A landscape with many valleys, sampled at points; each row gives a point and its height.
A ball rolls from a point to the lowest of its 2 nearest points, and stops where none of them is lower. Distance is the straight distance between rows; heights are no part of it.
Q381 height 24.6: [178 102 108 127 194 117  97 176 136 111  50 143 111 115 119 144 172 117
 177 167  82 118 121 110  73  93 121]
Q985 height 57.6: [121 129 129 152 109 137 135  83 131 101 159 112 139 135 158 130  98  97
 139 124 169 167 112 153 170 104 135]
Q495 height 85.6: [138  90 118 143 184 137  68 144 143  98  82 164  93 142 146 162 165  69
 165 150 167 167  81 116 157  89 111]
Q275 height 57.4: [117 154  93 144 134 155 116 148 130 158  95 113 135  83 105 108 111 141
 116 117  79  87 175 102  96 159 125]
Q904 height 63.6: [137 126  82 134 107 179  95 105 122 134 113 121 122  89 137 127 122 111
 158 114 124 118 151 137 121 137 129]
Q316 height 24.9: [105 117 108 161 143 112  94 123  92 117 170 163 113 116 111 142 155 119
 122 118 210 170 115  79 225 131 134]
Q244 height 61.5: [131 137 106 122 126 135 116 151 110 152 122 138 106  90 108 132 140 164
 136 120  84  84 156 108  95 158 141]
Q8 height 54.3: [ 95 143  82 146  90 127  98  75 125 104 189  88 198 109 182 155 109 155
 134 102 181 117 138 157 139 134 113]
Q706 height 64.0: [138 134 162 112 148 114 190 176 168 167  81 187 143 194  76  65 145 114
  74 125 120 186  96 140 157 143 101]
Q837 height 65.4: [156 132 154 105 134 145 176 175 159 166  64 175 109 174  54  58 134  79
  97 123 109 178 129 137 149 140 108]
Q321 height 64.4: [156 139 103 142  80  87 118  89 102 134 166  94 115  92 125 159 156 186
 132 133 134  89 144 172 111 149 112]
Q175 height 52.3: [146 166 155 160 121  71 188 162 125 168 114  98 100 129  54  88 114 139
  72 151  86 103 158 128 131 150  86]
Q929 height 67.3: [155 130 148  95 111 164 183 135 147 146  71 148 102 169  65  56 107  48
 115 120 108 175 139 156 149 131 133]
Q661 height 32.8: [116 146 155 105  84 108 196  92 145 100 197 127 137 147 107 110  86 105
 107 114 148 168 142 140 191 108 171]
Q973 height 43.1: [121 133 170 146 181 115 138 177 172 136  58 107 172 177 118  94 120 121
  90 146  96 131 112 118  85 119 111]
Q877 height 58.3: [150 135 137 143 153  82 145 186 103 159 131 141  73 112  65 133 161 164
 115 142  81  96 140  93 113 144 121]
Q740 height 29.9: [151 103 164 142 149 127 130 121 148 119  90 108 114 150 154 128 123  99
 146 163 120 124  88 152 106  96 124]
Q552 height 68.8: [ 95 138 169 110 124 101 156 113 122 130 153  85 163 146 184 133 103 181
  94 142 105  79 123 138  96 143 141]
Q428 height 75.3: [166  98 143  92 103 151 152 114  91 114 151 147  55 122 113 128 126 100
 170 136 114 128 128 143 137 121 158]
Q717 height 55.7: [ 80 139 173 136 156 119 130 141 155 121 115 135 182 186 160 122 103 115
  94 124 161 173  75 127 136 111 136]
Q167 height 29.1: [170 106 112 142 169 120  87 135 145 109  76 121 128 119 142 155 167 137
 167 158 113 111 104 141  77  97 107]
Q105 height 67.4: [111 114 184  77 124 100 154 105 108 117 173 106 149 144 201 164 125 196
 122 145 120  84  90 128  83 131 142]
Q753 height 38.8: [148 125 133 190 197 100 104 166 144 124  75 130 113 136  97 127 156  99
 124 166 133 147 100 101 135  95  98]
Q456 height 62.2: [105 139 162 117 148 114 157 197 143 166 111 169 143 178  89  95 131 140
  76 107 116 151 132 100 135 153 120]
Q873 height 56.0: [173 118 171 141 144  78 168 173 108 149 122 136  44 139  61 119 154 129
 122 154  92 110 123 121 128 128 121]
Q189 height 86.6: [144  95 129 143 190  96  92 173 126 109  98 170  68 145 124 168 179  91
 151 159 156 162  81 103 163  98 115]
Q207 height 41.2: [129 131 156 189 198  93 118 170 162 121  73 108 155 161 121 116 136 118
 103 163 125 142  91 115 107 102 103]
Q950 height 48.5: [ 86 130  96 162 162 177  53 116 161 113  89 116 194 130 191 135 116 111
 132 119 174 144 103 120 122 115 116]
Q914 height 60.1: [115 133 115 116 115 117  90 111 118 123 162 113 163 111 175 168 146 198
 133 114 139  94 116 144  89 147 121]
Q446 height 53.8: [132 114 185 121 126  85 168 147 105 138 165 140  87 156 125 139 127 141
 124 136 128 125 102 129 140 122 145]
Q474 height 49.5: [ 97 138  67 149 110 163  72  84 130 116 148 105 182  97 174 144 118 128
 142  98 183 132 143 143 141 131 111]
Q441 height 55.6: [129 125 169 121 104  73 182 125  89 143 190 118 100 134 131 142 127 177
 111 140 112  93 125 133 130 142 148]
Q815 height 41.9: [106 100 107  81 109 196 100  95 127  89 185 163 152 103 174 165 113 116
 178  83 164 165 128 106 143 107 152]
Q95 height 57.7: [140 128 150 114 105  83 165 146  83 156 173 140  74 111 103 147 146 185
 124 133  88  83 138 120 117 159 150]
Q80 height 63.9: [ 99 144 124  78  80 154 175 101 114 137 162 107 155 111 148 109  75 142
 124 106  95  85 190 122 118 148 170]
Q86 height 69.5: [139 135 140  98 116 184 160 113 159 131  47 130 132 164 100  60  86  27
 127 125 113 171 129 163 130 114 143]
Q330 height 49.3: [ 93 174 122 170 133  89 141 163 124 153 129 101 149 119  93 106 109 168
  66 128 106 101 155 102 125 171 103]
Q935 height 29.7: [154 121  93 142 158 171  91 157 129 137  68 151  77 100  82 115 146  79
 152 139 105 131 146  97 129 127 122]
Q794 height 31.7: [ 88 119 114 129 130 157 102 113 126 102 181 157 158 125 160 147 114 114
 137  97 189 180 119  94 180 111 155]
Q727 height 39.8: [150 112 113 121 145 196 109 153 130 127  58 158  67 134  81  95 121  37
 151 128 111 162 143 116 141 124 138]
Q413 height 65.7: [126 103 162  52 106 112 141 109 100 112 187 144 127 127 186 185 134 189
 155 126 127 104  99 119  89 128 151]
Q578 height 32.9: [116 162 139 134  81  89 189  68 146 112 159  87 155 161 135 102  75  98
 106 152 143 140 138 162 177 111 146]
Q592 height 28.2: [ 92 107 102 146 136 134  79 107 107  96 189 165 143 118 150 160 154 120
 138 105 225 181 110  88 214 115 138]
Q754 height 50.7: [121 166 142 162 146  78 160 186 128 165 111 105 138 120  59  88 124 168
  57 136  76 101 168  99 111 158  86]
Q642 height 57.5: [ 67 134 193  64 124 123 172 144 143 123 161 141 199 186 162 116  90 153
  80  94 124 149 118 108 117 133 156]
Q282 height 58.7: [128 115 106  66 107 177  93 115 119 131 133 150 135  96 169 155 131 159
 172  93 112  98 146 120  76 143 151]
Q680 height 52.7: [140 162 105 172 148 134 131 154 138 155  69 101 129  90  73  87 109 116
 105 145  79 107 168 108 109 136  98]
Q435 height 56.7: [ 71 135 198  99 151 107 147 163 145 124 142 143 194 205 163 123 106 156
  74 111 140 161  82 114 122 131 137]
Q148 height 57.2: [103 140 109 157 114 111 105 105 117 119 172 101 168 117 173 153 127 172
 120 121 163 114 115 146 127 139 116]
Q387 height 51.8: [112 105  98  62 123 209  86 131 121 124 118 174 127 104 167 145 117 116
 184  89 118 126 144  98  97 129 159]
Q797 height 34.9: [163 112 136 166 170 135 115 144 151 121  61 117 101 138 108 113 134  79
 144 164 112 138 107 131 115 100 112]
Q416 height 44.8: [121 103  97  83 125 202  97 133 107 118 131 181  97 108 134 136 127  85
 179  98 133 153 147  97 141 125 160]
Q820 height 41.4: [ 98 147 131 144  99  95 158 113 105 124 205 117 146 122 143 139 103 165
 108 115 145 124 137 128 162 144 148]
Q644 height 48.6: [117 146 130 153 151 141 128 162 148 153  78 123 137 130 103  97 114 108
 103 126 104 126 142 109 114 138 123]
Q261 height 36.4: [143 101 137 172 172 100  84 123 145 100 116 126 117 149 167 171 160 118
 150 162 168 152  57 148 134  89  99]
Q902 height 54.1: [138 107 113 131 108 170 117  75 121  81 172 133 114 117 144 136 114  82
 166 108 171 178 123 147 179 101 140]
Q258 height 45.4: [151 124 151 147 174 125 142 182 157 146  57 121 126 146  84  93 130 104
 115 146  79 122 136 108  87 117 110]
Q983 height 43.5: [157 138  82 177 139 111  68 103 148 116  99  76 166  92 130 146 166 154
 139 141 137 102 126 161  78 121  80]
Q11 height 47.2: [ 96 157 114 149 117 111 141 149 105 156 161 126 128 110 108 120 113 159
  98 110 120 112 158 103 145 164 135]
Q305 height 59.6: [126 134 133  96  95 112 166 134  89 161 160 124 103 101 118 126 124 184
 119 120  71  62 173 117 100 169 158]
Q593 height 71.6: [105 147 138 110 123 170 147 104 176 128  66 134 174 173 127  73  89  42
 112 112 136 189 109 157 140 106 146]
Q353 height 47.5: [135 108 101 116 131 206  98 121 116 111  99 162  86 120 112 110 117  45
 167 112 138 171 141 116 164 122 149]
Q656 height 61.4: [145 146  94 149 141 112 106 166 100 155 124 148  91  73  70 140 171 170
 126 136  98  99 156  83 117 152 118]
Q602 height 61.2: [103 168 137 133 146 122 157 189 161 168  82 144 171 156  73  70 123 140
  50 113 101 146 152 107 128 164  94]
Q733 height 66.6: [140 141  60 136 132 142  68 143 110 148 113 146 120  61  92 151 176 174
 140 117 116  99 172  93 103 158 122]
Q64 height 39.7: [129 107 113 153 147 118  75 116 125 108 144 145 118 133 162 175 167 127
 158 130 184 154  82 136 150 106 105]
Q461 height 59.0: [109 138 173  73  97 116 213 156 133 162 150 161 151 178  94  80 110 145
  77  97 104 144 156 125 142 155 145]
Q382 height 38.5: [118 127 142 107  72 109 182  86 115  99 233 114 130 115 144 144  99 156
 128 116 143 122 150 135 169 115 166]
Q838 height 37.4: [128 123 112 175 143 126  75  95 153 106 116  83 177 124 183 154 136 139
 136 138 165 118  91 168 103 110  93]
Q288 height 36.5: [104 106 106  99 128 162  86 126 107 114 176 174 130 111 161 169 139 131
 164  95 166 152 121  95 151 120 151]
Q29 height 60.0: [113 166 141 107 107 119 193 161 142 176 113 149 155 161  75  66 108 127
  67 105  99 147 164 128 144 168 117]
Q432 height 65.5: [ 72 156 135  88  92 123 172 126 115 144 173 108 174 133 147 108  73 171
  91  99  92  86 183 106 122 165 165]
Q639 height 58.2: [ 89 129 187  61 114 125 188 155 131 149 150 144 165 177 135  98  97 156
  83  95 100 125 149 109 112 151 156]
Q402 height 63.1: [129 124 180 124 152  95 165 189 145 156 108 173 118 196  84 100 142 117
  89 123 134 175 104 121 151 131 115]
Q833 height 63.2: [125 118 129  69 108 133 101 113 110 123 158 142 140 110 178 177 143 193
 156 110 123  95 125 128  74 143 143]
Q466 height 42.6: [145 124 108 159 134  98  88 123 119 125 139 121 117 107 133 167 173 167
 142 142 145 117 108 143 116 130 108]
Q817 height 43.2: [114 125  81 167 133 163  55  89 151 112 113  96 176 113 176 146 135 110
 146 117 183 136 110 154 126 116  95]
Q106 height 70.1: [175 122 152 125 103  94 181 103 101 143 133  92  62 117 106 122 141 139
 128 174  94  76 133 163 116 132 134]
Q685 height 67.7: [163 124 143 118  93  85 160  95  98 139 162  94  94 110 139 151 155 181
 131 162 112  70 129 167 102 139 130]
Q468 height 33.6: [133 114 147 186 150  94 102 100 147 102 131  92 147 145 180 155 136 138
 130 160 169 130  61 168 122  99  94]
Q980 height 20.1: [150 107 110 123 194 139  97 192 137 127  55 161  93 119  96 133 160  91
 159 147  94 127 134  85 105 106 126]
Q53 height 72.0: [143 133  62 126 122 170  61 120 127 137  98 130 130  76 123 142 160 141
 160 109 121 106 162 123  93 144 119]
Q720 height 56.2: [147 127 108 152 132 151 112 119 141 136  89 103 123 102 131 118 121 114
 140 138 103 103 137 140 104 128 120]
Q643 height 54.2: [171 133 176 148 130  78 193 161 125 158 105 109  71 149  57  91 134 116
  95 160  90 114 135 134 129 133 104]
Q306 height 51.6: [144 102 163 105 122 106 142 121 106 122 156 138  95 136 156 163 137 149
 152 144 128 115  93 139 116 116 140]
Q558 height 30.4: [130 164 143  94  70 105 217  76 148 115 159 105 137 162  98  83  83  84
 105 139 126 144 162 159 181 114 157]
Q939 height 57.3: [112 152  93 137  74 111 138  61 125 112 183  69 181 114 179 138  94 153
 130 129 150  88 153 167 138 135 116]
Q659 height 45.1: [143  99  90 130 133 136  63 108 100 103 143 164  86 115 133 177 184 107
 169 118 189 162 107 125 172 112 113]
Q147 height 48.4: [135  96 103  89  88 208 109  66 134  73 172 132 137 104 166 145 103  82
 184  95 160 167 136 141 146  96 141]
Q140 height 35.6: [120 127 136 105  70 134 178  72 148  70 226 122 124 114 130 136  83 119
 130 112 158 156 151 135 196  98 172]
Q796 height 51.7: [ 88 145 122 175 165 155  88 122 170 119  70 115 185 145 160 113 106  88
 108 133 162 163  96 127 133 114 121]
Q354 height 61.8: [126 140 124  85  80 134 178 101 102 156 147  98 116 103 138 112 101 152
 129 133  76  58 191 135 102 157 160]
Q277 height 47.6: [147 113 130 132 123 126 109 104 126 123 130 111 122 119 162 156 142 145
 152 141 134 110 104 158 102 119 118]
Q633 height 35.9: [160 129  80 157 154 121  66 134 136 123  96 121 132  92 116 156 185 156
 151 143 131 116 132 128  92 120 101]
Q886 height 50.1: [152 143  84 191 144 133  98 114 150 128  79  78 149  87 121 117 130 123
 131 150 113 101 141 148 102 123  88]
Q732 height 79.4: [173  94 112 109 114 165 104 108 108 111 119 146  65 113 125 141 147  94
 183 136 123 132 118 153 125 119 131]
Q484 height 60.3: [125 153  87 131  77 110 121  77 119 130 161  74 159  98 159 146 122 177
 128 126 131  71 160 170 106 155 110]
Q604 height 72.7: [169 108 151 100  93 113 177 119  82 138 164 132  46 116  99 127 135 133
 151 142 102 101 138 144 135 137 158]
Q520 height 44.4: [105 132 118 142 121 120 127 137 100 137 176 145 118 116 124 138 126 145
 124 110 148 134 132 106 159 144 148]
Q88 height 54.4: [103 134 164 154 152 132 125 118 167 114  83 112 167 173 162 113  97  83
 113 142 151 167  77 150 130  98 130]
Q814 height 83.4: [162  94 109 137 147 164  82 114 124  96  99 150  73 130 136 146 153  69
 179 138 149 162 100 145 148 104 114]

For each start below, name the point where the ball stops.
Q873 -> Q558
Q837 -> Q468
Q244 -> Q740
Q432 -> Q468
Q593 -> Q468
Q902 -> Q316

Call two points neighbours if one is among the 2 nearest of the other. Go from one point of each pair to the other, from neighbour to neighbour, staying as low as possible. Name the highest point that can't be avoided.
Q980 and Q468 -> Q833
Q558 and Q980 -> Q244
Q740 and Q980 -> Q277
Q416 and Q980 -> Q353
